A landscape with many peaks, sampled at points; each row gives a point and its height.
From any point a climber steps to the highest of the 2 points nearest to it. It stops when none of these is higher. Distance is the straight distance between rows; heights are no part of it.
J_197 height 67.2: [ 29 -13  33  -3  10  16   1 -13   8 -21  -8   0  17  14  -6 -16 -13   7
  10  22  30 -11]
J_912 height 42.4: [ 24  -3  16 -13   1  12   0 -21  15  15  -8   8 -16   5  10 -17 -17  19
  -4   7  18   6]
J_143 height 19.0: [ 18   1 -38   8 -11   4  12   9  -6  21  15   2 -22 -16  32  -9   3  -9
  -9  -4   0  -6]
J_361 height 39.7: [ -3   5 -16   8  -5  -8   8  19   6 -11  -4  11  -1 -12  -2  21   8 -13
  -1   0   5 -10]
J_839 height 32.1: [-23  -2 -22   0 -23   6  -3 -13 -30   4  15 -26   7  20  11   0  12 -15
  -9 -15 -20  15]
J_660 height 64.6: [ 17   4  34 -19   8  21  -9 -31   1  -5  -8  -7  -6   5  -3 -14 -14   9
   1  15  28  12]
J_807 height 49.5: [-18   3  14  -5 -11   2 -16   6   1 -19 -12  -4  26   0  -8  31  -2  -6
   0  -2  -1   6]
J_863 height 20.9: [-13  -7 -25 -12 -12   7   3 -27 -18  15  23 -19 -14  19  21   0   0   3
 -16  -9   1  17]
J_629 height 27.4: [-19  -4 -30  -6 -22  11   6 -19 -26  10  15 -21  -3  18  17  -1  11  -5
 -13 -19 -12  12]
J_958 height 14.9: [  3   2  -9   9   8 -16  -5  24   7  30   8  -4 -17 -17  -8 -25  18  -8
   5 -20 -24   2]
J_499 height 43.0: [ -5  14  -5   2  -7 -20  14   0 -15 -32 -25  36  -4   1 -24  33   6  -7
  -4 -14 -11 -30]
J_52 height 32.4: [  6  12 -20  -6   9 -27  20   8  -6 -25 -14  46 -21 -21 -13  15  15 -10
   5 -23 -11 -25]
J_510 height 25.9: [  3   5 -39  -3 -14   8  18   8 -12  14   9   6 -16 -21  29  -2  15  -7
  -7 -17  -9  -7]
J_473 height 32.2: [-17   0 -12   5   5  -2 -22  -3 -20   7  21 -30   6  12   7  -1  -1  -8
  -5   5 -13  21]
J_31 height 78.4: [ 15   1  39   1  19  13   6 -24  16   3  -5   0   1  20  -2 -31 -21  11
  -3  19  10   3]
J_857 height 58.4: [ 15 -15  21  -6  10  -5   5  11   6 -27 -10   6  29   1 -30   8  -6  16
  21  12  14 -15]
J_395 height 67.3: [ 23  -6  32   3  20  11  10 -11  20   1 -11   4   8  25  -8 -32 -18  12
   0  13   6  -7]
J_4 height 62.1: [ 24 -18  28  -6   9   5   7   3   5 -25 -10   2  29   7 -19  -2  -8  13
  21  18  23 -15]
J_76 height 14.5: [ 14  -6  -6  13   4 -18   5  31  20   2  -1  11 -10 -12 -13 -12   9  -7
  12   4  -4  -9]
J_706 height 20.0: [ -3   2 -19   6   7 -10  -2  18  -7  29  16  -6 -13 -25  -4 -20  26 -17
   9 -29 -19  -1]
J_791 height 24.9: [ 14 -11   0   0 -10   0  21   2   0 -34 -13  21   9  15  -5  36 -19   1
  12  20  25 -25]
J_117 height 42.7: [ 18 -13   8   3   4  -4   2  17  21  -2 -10  13   9  -1 -20 -12  -6  14
   8   8   4  -6]
J_160 height 46.9: [  6  -2 -15  26   8   2   0  -8  -4  19  30 -20 -21   8  21 -16 -18   0
  -9  25   8   5]
J_642 height 42.3: [-26   9  -7  11 -16  -1  -4  13 -17  -5   5 -15   8  -6   4  16  18 -26
   2 -14 -19  -1]
J_21 height 47.6: [ -8  13 -18   8  -7 -12  20  14  -2 -13  -7  19  -9 -15   4  24  14 -18
  -1  -8  -4 -19]
J_152 height 27.2: [-17   4 -27   7   6  -2  -1   9 -24  24  19 -14  -1 -18  -3 -16  23 -30
  16 -33 -16   0]
J_55 height 49.7: [  3  -1  29 -13   7  11 -24  -8   3 -15 -14  -9  30  -1 -14   6  -7   8
   8   5  14  12]
J_289 height 31.9: [ -7   1 -13  12   1   1 -18  12  -7   6  13 -19   1   1   7   2   4 -10
  -5   7  -2   7]
J_488 height 45.9: [ -5   6   4   1  -6 -16  10   5  -6 -32 -18  22  13   3 -25  38  -5  -3
   4  -3   1 -20]
J_565 height 58.7: [-11  -2  27   3  20   1 -13 -22   6   6  17 -15   0  13   9 -20 -17   9
  -6  28   5  20]
J_657 height 68.3: [-16  20 -20  12  -7 -16  28   1 -13 -13 -14  24 -20 -21  12  16  19 -21
   4 -20 -14 -31]
J_373 height 38.3: [  5  -5  -4  18   8   0   8 -13  10  26  23 -10 -27   9  24 -21 -21  12
 -11  24   3   6]
J_381 height 29.8: [ 23 -10   6  -8  -5  12   2  -7  13  -8 -11   9   4   1   3   7 -13  10
   2  10  30  -5]
J_755 height 39.2: [  0  12 -15  -3   4 -23  18   6  -9 -28 -18  40 -12 -10 -21  26  10  -8
   1 -16  -8 -27]
J_724 height 28.4: [ -4   3 -10  19   5  -7 -17  23  -2  -2   8 -16   4  -6   0   1   7 -18
   4   9   0   1]
J_23 height 25.0: [-15  -3   6 -18 -12  14 -20 -16  -5   1  -1 -11   5  12  11  15   2   2
  -9  -5  10  17]
J_596 height 29.5: [ 19 -10   2  -9   1 -16  13  18  15 -10 -10  23   6 -16 -27   6  -2  16
  12  -6  -1 -11]
J_79 height 47.3: [-17   9  13   3  -6 -14  -4   8  -2 -31 -15   9  23  -1 -26  37  -2  -8
   3  -3  -6  -6]
J_87 height 49.6: [-14  -1  14  16  19  -7  -9 -10   5  17  25 -21  -4  12   7 -23 -14  11
  -5  24  -9  21]
J_305 height 64.7: [ -4  -4  -7   9   0  11 -15 -14  -4   1  16 -19 -12  14  26   1 -18  -3
 -13  22  18   5]
J_558 height 34.9: [-10  -2  21 -14  11   0 -30 -10   1  10   2 -10  14   6 -11  -8   1  16
  -1   3  -2  28]
J_515 height 21.6: [-16   0  18 -23 -29  19 -13 -23  -4  -7 -11  -7   4  15  13  26   1  -6
  -5 -10  10  13]
J_86 height 32.5: [-17   6 -23   7   1  -1  -8  10 -25  16  19 -21   3  -8  -1  -7  20 -26
   9 -22 -17   6]
J_224 height 21.5: [  9  -1 -12  15   3 -10  -4  25  11   9   5   0  -6 -13  -4  -8  11  -9
   3   4  -1  -3]
J_190 height 23.0: [ -1  -1 -17  -1 -22  14  10   0   4  -2  -3   7  -7  -4  24  24   0  -4
 -14  -3  10  -7]
J_779 height 26.4: [ 20 -12  -2  -5  -8   4  16   3   9 -23 -12  19   8   4   0  24 -14   5
   9  15  28 -16]
J_732 height 46.2: [-30   7   7   5 -22  -3  -8   7  -8 -15  -4  -7  16  -1   1  30  10 -16
  -4  -6 -17   2]
J_414 height 13.3: [ -6   1 -11 -31 -12   7   5   1   2   9  -8  20   5 -20   0  15  16  16
  -9 -28  -6   9]
J_669 height 12.5: [ 10  -4 -31   4  -5   5   7  -7 -11  27  24  -6 -26  -1  27 -10  -3   5
 -15   1  -1   6]
J_773 height 23.8: [-31  11 -14 -13 -22   3  20  -1 -12  -3 -13  15  -3 -17   6  24  27   3
  -8 -25 -23  -5]
J_50 height 35.4: [-14  13 -36   0 -18   7  30   4 -17   6  -2   8 -15 -26  27   5  21 -14
   3 -24 -16 -16]
J_763 height 20.6: [-23  10  -7 -17 -17   3  14  -1  -5  -5 -14  20   6 -17  -5  30  18   6
 -10 -26 -14  -2]
J_435 height 37.9: [-25   4 -15   1  -9   0 -14   8 -23   4  12 -24  11   3   0   4  20 -18
   0 -17 -23  13]
J_51 height 47.7: [-21  20 -26  10 -16  -5  35  -3 -19  -2 -12  16 -20 -27  25  10  20 -16
  10 -22 -20 -29]
J_195 height 65.9: [ 18  -4  37  -6  14  15 -13 -21   3 -19  -8  -8  17  10  -5 -15 -14   3
   4  22  27   2]
J_75 height 56.7: [ 25   3  24 -24  -1  21  -2 -30   4   3 -11  -1 -15   1   1  -8 -13  14
   1   4  28  11]
J_557 height 29.7: [  7  -2 -17   1 -12   4   4  10   8   0  -1   9  -3  -9  12  16   1  -1
 -10   1  11  -5]
J_853 height 54.5: [ 10  -2  25 -14   5   0   0  -2   1 -28 -18  -2  32  -3 -25  24  -8  14
  17  -1  18  -7]
J_377 height 14.2: [  1  -7 -26  -8  -5   3   6 -21 -10  27  26 -10 -26   7  25  -8  -4  10
 -17  -1   2  14]
J_964 height 19.7: [ 15 -13  -1   6   7 -21  12  29  17 -14  -3  23  -4  -9 -29  -3   4  -3
  21   8  -3 -14]
J_153 height 29.4: [-14  -2  10 -26   0   5 -24 -19  -6   9   3 -12   5  12   1   4   6  10
  -6  -6   5  29]
J_340 height 0.8: [ 19  -3  -3   5   5  -7   6  24  30  14 -12  14 -11   4  -5 -27 -10  10
   2  -1 -16  -4]
J_670 height 39.0: [-12  -1  23   1  19  -7 -29   1   5  11   5 -13  15   7 -14 -19  -1  13
  -2  11 -15  24]
J_954 height 42.9: [ -2  -2  31   6  20  -3 -22   4  14   2  -5  -4  23   9 -21 -26  -6  14
  -1  11  -8  11]
J_80 height 7.2: [  9   6  -6  15  16 -13   2  30  27  25  -7   1 -20   6  -6 -34  -2  -1
   3  -6 -27  -1]
J_792 height 57.7: [ 22 -10  23   3  12   6   5   4  22   3 -14   7  10  17 -12 -28 -13  16
   4  12   3  -9]
J_259 height 66.9: [  2   0  35   2  20   7  -7 -24  12   3   5  -6   1  14   3 -26 -18   9
  -6  26  12  11]
J_644 height 52.1: [ -3   2  23 -14  -2   6 -12  -3   2 -21 -18  -2  30  -3 -16  26  -7   5
   9  -3  13   6]
J_275 height 39.4: [ -2   0  -3  16  11  -6 -15   5   1  18  17 -16  -5   4   5 -16  -2   5
  -6  16  -5  12]
J_666 height 10.8: [  4   4  -5  14  11 -13  -4  23  15  33   4  -5 -19  -2  -7 -29   6   1
   1  -9 -27   4]
J_870 height 30.0: [ 10  -5  10   0   6   5   2 -20  16  21   6   1 -22  10  17 -19 -20  18
 -10  16  12   7]
J_146 height 46.4: [ 12  -6  37  -3  16   5 -15  -1  11 -10 -12  -4  32   4 -24 -18  -6  15
   9   7   5   4]
J_688 height 55.8: [ -4  -2 -21  19  -1   8  -9 -10 -15  10  27 -25 -13  13  24  -2 -16  -9
 -10  17   6   7]

For each start below, name the point where the climber stops.
J_23 => J_197
J_377 => J_197
J_117 => J_31
J_80 => J_197
J_669 => J_657
J_87 => J_31
J_86 => J_197
J_373 => J_305
J_557 => J_657
